A landscape with many valleys, sampled at points; each row gives a point and its height.
A ball rolls from a point to the lowest of its 2 nearest points, and stops where none of them is lower. Distance is the straight distance between rows; heights are no part of it.
K915: [ 48  50  21  -7  16  -1   4 -10 -20   8  29 -11  26  21 -23 -47  -2 -28
 -31 -20 -10  17  -1]  (h 622)
K256: [-58   4 -75 -22 -72  -6   3 -10  34  30 -52 -39 -26   4  36  25 -15  18
  77 -37 -21  26 -23]  (h 79)
K403: [-80 -42 -61 -35 -23   8 -35  -9 -36 -58 -32  22  46  11  13  35  11 -20
  -7  -3  -9  10 -12]  (h 464)
K615: [ 26  -2 -17  38  21 -33   1  23 -76  36  72 -60  29 -61   0  28  18  43
 -40   2 -15  21 -29]  (h 499)
K282: [  4 -27 -21   8 -13 -36   3 -17 -20  -5  62  -1  19 -20 -20 -24  49  34
 -29 -18 -26 -17 -27]  (h 429)
K893: [ 80  22  58  44  35  13  36  45 -32 -14  27  11 -16   5 -10  43 -14  17
 -13  41 -68 -54  26]  (h 674)
K236: [ 39 -21 -33  -5  13  27  19   3 -21 -38  49  30  21   1 -18   2  15 -38
 -62 -15  19  17  22]  (h 365)
K767: [ 36 -32  69  -8  28 -13  -9  -7  -7 -18 -21   4 -14 -19 -51 -16  -7  70
  22   4  50  -4  10]  (h 156)
K731: [-19  34 -50  30 -27 -22  39   9  -6  40  46 -35  17 -15  40  -2  20  -9
 -13  -6 -76 -11 -31]  (h 116)
K88: [-43  24 -25 -25 -77  -3  14   2  42  -4 -40  -1  18  20 -11 -61 -18 -89
  29   1 -14  36  11]  (h 748)
K858: [-27  20  20 -61   9   0   4 -74   2  -3 -36 -21  -3  18  11 -12   5  47
  11 -26 -38  -9 -17]  (h 261)
K606: [ -1  -9 -13  66  -4  -5 -25  32  72  41  -9  59   7   1   6 -65 -10 -44
   8 -53  57   2  -8]  (h 774)
K28: [-51 -14 -51 -30   5   7  -2 -24 -14  -6  -4 -22  10   8  49  45  21  22
  14 -34  -6  33 -36]  (h 292)
K705: [ 21 -19  52  10  36 -23  37 -37 -10   6  30 -12  12 -56 -12 -34  26  87
 -27  -3 -12 -31 -13]  (h 314)
K649: [ 47  19  29  50  38   0  23  37 -46  25  51 -28   1 -80  13  38   6  30
 -56  16 -21   4  -1]  (h 559)
K734: [ 32  -8 -38  19  10  29  35  43 -12 -49  74  49  49   7 -15  17  19 -75
 -53  45  27  31  31]  (h 235)
K502: [-14  46 -59 -25  13 -11  27  -3   6  53  39 -71   4  24  49  12 -15 -10
  13  11   7  86 -40]  (h 400)
K835: [ 64  42  64  12  32  25  24  -7 -14 -12  -7  23 -18  13  -2  34 -12  15
 -38  17 -65 -57  26]  (h 718)
K405: [-16 -32   2 -26 -15  21 -28  11 -50 -64  -2  23  10   2 -20  45  21  -4
 -21  14  43  15  34]  (h 327)
K291: [ 22 -37 -19   9   6  30 -81  25 -30 -16 -54  29 -40 -19 -12  63 -10  23
  -2   0  83 -36  37]  (h 627)
K590: [-79 -15 -34 -44 -35  -1 -43 -55 -34 -36 -31  -9  17  29 -19  13  18   6
  16 -26 -24 -12 -18]  (h 402)
K452: [-72  29  80  21  -9 -16 -20  18  -1  16 -50 -37 -17 -31  52  17  -9  -1
  41  26  -2  16   1]  (h 597)
K399: [  1  57  -7 -18 -13   4  26 -29  54  40 -13 -16  25  17  -3 -88 -19 -52
  15 -26  22  48  -2]  (h 694)
K711: [ 18 -28 -40  25 -11 -29  33  54  19  12  83  -7 -19  28  22  26  23 -16
  38  46 -12  13 -15]  (h 377)
K248: [  4 -45 -51  -9   8  36 -44   7  -5 -23 -57  49 -28 -17   5  58  -6 -10
 -46  17  54 -72  34]  (h 578)
K325: [ 45  -8   9  13   9  -6 -48  55  -5  -9 -36  14 -56  40  -9  47 -44 -10
  45  19  29 -21  20]  (h 712)
K947: [-12 -39 -43  -2  15  50 -18  -1  -2 -26 -31  42 -23 -25  12  74  -8  11
 -58 -27  19 -55  16]  (h 533)
K448: [ 14  43  25 -37 -42   0  58 -37  31  -3 -23  -8 -25  50 -16 -22 -28   5
  34  41 -92 -53  16]  (h 394)
K299: [ 33  55  31  -9  31  -1  12 -25  24  40   1  -3  18  17 -12 -79 -18 -18
  -8 -19  15  31  -4]  (h 660)
K745: [ 30  69  -2 -17 -45  -9  61 -15  15  -1  21   0  15  61 -37 -60  -7 -33
   9  35 -90 -29  11]  (h 478)
K425: [ 18 -43 -36  50 -26 -28  15  49  21  -8 101  42   4  24 -14  -1  37 -36
  -3  30  -8 -18  -3]  (h 453)
K418: [ -8  59 -24 -18 -38  -3  41 -13  44  23   3 -22  26  25  -8 -80 -11 -85
   4  -2 -27  37   1]  (h 721)
K849: [ 43  38  65 -35  23  26   3  -8 -69 -33   8 -17   2 -15 -27  22   9  21
 -43  24  -1   8  39]  (h 504)
K312: [-15  -6 -21   0   2 -15 -28  17 -47   7  30 -43   1  -4  22  51  23  32
  42 -17 -12  37 -27]  (h 373)
K255: [-52  17 -21 -16 -51 -14  34 -22  51  42 -33 -33  -7 -24  24 -28   5  22
  48 -30 -22  10 -16]  (h 26)
K681: [-11 -38 -26  24  -6   3 -71  11  30  -3 -29  54   7   0  -7 -44 -11 -39
   3 -47  78  17  -4]  (h 747)
K619: [-12  70   5  11  17  14  10 -15  10  54 -25 -25   1  -7  45 -16 -14  16
   6 -44 -21   8 -31]  (h 566)
K720: [ 53  46  62  -1  20  -6  13  -2 -53  -9  30 -32  14   3 -20   2  -4   0
 -36  35 -29  12  23]  (h 561)
K423: [-15  11  44 -48   4  44 -17 -15 -62 -57 -12   9  25 -12 -27  29  22   0
 -42   7  39  29  46]  (h 419)
K938: [ 54   8  57  18  32   2   2 -39 -35   0   3  -1  24 -56 -47 -41   3  81
 -22 -24 -10 -26 -16]  (h 244)
K226: [-11 -29 -33  -3  21  57   9  -1 -25 -16  -3  28  -9 -45  14  56  20  28
 -58 -49  30 -15   8]  (h 487)
K931: [ 15 -12  23  22 -12 -24 -33   1 -80 -15  41 -14  29 -51 -54 -13  37  33
 -24 -26 -28 -13  -5]  (h 378)
K337: [-46  23  53  25 -11  -8 -36  29  21  17 -62   5 -17  -8  30   0 -22 -40
  12  10  -2 -18  12]  (h 692)
K207: [ 24  35  70 -32  -9  -7  33 -33   5  -8 -16 -22 -28  29 -22 -36 -20  20
  29  41 -64 -36   7]  (h 312)
K449: [ 36 -57 -14 -19 -14 -22 -44   9  39 -12  -8  39 -43  55 -43 -20 -18 -18
  31  39  47 -28  20]  (h 655)
K788: [-34  -6  56  25  21 -20  20  36  39  40 -20 -23 -36 -18  45  16 -16  15
  51  47  14   0   3]  (h 456)
K903: [-65  -7  -7 -29 -72 -13   1  -8  44 -15 -54  10  -1  32  -9 -40 -14 -73
  42  43  22   2  20]  (h 772)
K495: [-71  -7 -10 -25 -58  -9  30  -2  72  15 -46  -5 -23  20  19   0 -11 -40
  38  37   7  -1  15]  (h 751)
K319: [ -6  32  11   2  26  32  -4 -21  13   5 -53   7  -9  20  34  22 -24  -7
 -14 -41 -34 -14   0]  (h 635)
K493: [  9  19 -43  32 -20 -29  27  36   8  44  76 -37   5   6  28  -9   8 -24
  17   7 -28  37 -24]  (h 269)
K126: [-20 -82 -46   8  -8  -1 -25  10  47 -38  15  61   2  15 -18   1  13 -45
 -26  26  47 -16  18]  (h 601)
K60: [  9 -26 -44   5   2  23 -65  22   2 -29 -38  37 -18  31  -5  23 -25 -43
   5 -30  51   9   4]  (h 717)
K430: [-68 -79 -59 -27 -10  17  -5   0 -18 -59   6  44  38 -19  18  38  33 -22
 -44  16  12  10  -1]  (h 520)
K539: [ 49   3  73   2  33   9 -32  -5 -27  -7 -59  26   5 -17 -60 -41 -23  50
   8 -30  52  -4   7]  (h 36)
K616: [ 39  49  24   3  32  43  12  -2   7  -7 -45  14  -9  46  15  31 -31 -15
 -20 -17 -45 -42  22]  (h 683)
K144: [ -5 -28  -2 -24 -28 -15 -30  11  62   8 -30  20 -51  55 -18 -24 -25 -35
  60  61  55 -23  30]  (h 681)
K164: [ 33 -25  44  31   8 -19 -43   9 -84 -28  16 -29  33 -56 -86 -31  24  58
  16 -25  -4  -3 -14]  (h 332)
K563: [-56   7  28 -53  -1   5 -27 -55 -27 -28 -40 -18   7  16  -5  23  18  37
   4  -8 -20  -6  -2]  (h 336)
K941: [-64 -89 -73  -3  -2   7  -6   8  29 -36   4  59  34 -13  27  15  13 -58
 -39  22  21  -6 -11]  (h 562)
K727: [  7 -28  37  -4  27 -16   5  11  34  18 -20 -10 -48  14  20  24 -23  50
  58  33  29   3   0]  (h 343)
K824: [ 18  70   1 -16  37 -12  14  -4  -4  55   7 -55   2   8  36  -1 -26  19
  20   3   1  59 -21]  (h 485)
K564: [ 20 -13  18  15  11   4 -73  48 -29 -14 -46  14 -33  10  -6  41 -21  -6
  33  -9  51   9  16]  (h 675)
K456: [-36  -8 -14 -12 -20  -4  19  10 100  35 -33  18 -34  38  23   9 -34 -52
  41  46  30 -18  23]  (h 720)
K551: [-12 -14  36   2  41 -25  44 -33  16  34   7 -37   3 -56  42   5  18 112
  -1   9   2   0 -36]  (h 391)
K296: [-33  40 -47  14   7 -17   7 -33 -18  46  34 -43  53 -35  42 -13  15  -3
 -61 -46 -49   5 -49]  (h 281)
K362: [ 66   1  50  39  25  24  28  50 -61 -16  41  -6 -27 -48 -12  57  -3  25
 -28  27 -13 -21  34]  (h 618)
K463: [ 59  35  92   0  42  -6  18 -11 -23  -4 -14 -54 -25  -4 -30 -22 -46  47
  44  28 -60 -24 -11]  (h 420)
K394: [ 25  11  81  30  28  21 -37 -15 -34   1 -44  14  29 -56 -42 -48  -9  64
  -9 -45  24 -21 -11]  (h 150)
K78: [-27  29  37  49   8  16  -2  24  69  40 -43  25 -22  -2  26 -24 -23 -60
  10  -6  11 -16  16]  (h 750)
K203: [ 11  -9 -60  -6  23  27   8 -36 -20 -13  10  13  15 -17  12  25  21  33
 -44 -77 -19  -3 -16]  (h 430)
K20: [-33  10   6 -20 -41 -15  17 -40  16  16 -15 -23   0   3 -11 -51  10  13
  21 -25 -36 -11 -12]  (h 154)
K965: [ 41   0 -31  27   7 -24  -4  42 -69  11  67 -49   8 -12  23  58  13  21
   8   6 -17  40 -24]  (h 441)
K347: [ 11 -23 -56  40 -18 -19  20  52  -6 -30  95  38  42  20  -8 -16  33 -70
 -22  38  -5  27  -9]  (h 380)
K836: [ 41 -45  50 -32  40  -2  11 -15  21 -13   3  11 -37  10 -18  12  -5  73
  19  20  54   7  14]  (h 242)
K678: [-33  -1   7  58  -7  -4   3  29  81  46 -11  34 -10 -13  27 -44   0 -59
   2 -30  28  -3   1]  (h 785)
K828: [-57  17 -72 -47 -29   0  19 -27  -9   1 -10 -53  -4  35  45  32   0  22
  58 -20 -28  43 -29]  (h 201)
K280: [ -3   9 -65  -2  20   9  23 -27   3   3  33  -4  31  -4  25   1  20  -6
 -52 -52 -28   6 -31]  (h 379)
K890: [ 21 -66 -12  -8   8   4 -16  -8  53 -26  30  65 -24  29 -41 -13  13 -28
 -15  25  72  -3  29]  (h 628)
K238: [ -6 -38 -33 -18 -24 -42   4 -28   9  -1  64  -3  13  15 -25 -45  41   3
   6  -2   8  26 -22]  (h 466)

For each start below, name the point where the ball stops.
K616 -> K731
K299 -> K405
K248 -> K731
K495 -> K255
K678 -> K539
K835 -> K255
K941 -> K255
K282 -> K539
K551 -> K539

Call two points neighbours if one is among the 2 nearest of the other. Go from one point of each pair to the other, from neighbour to neighbour, staying as low as possible. Name the highest point that can't be avoided.
K207, K539 -> K720
K405, K255 -> K430
K255, K539 -> K238
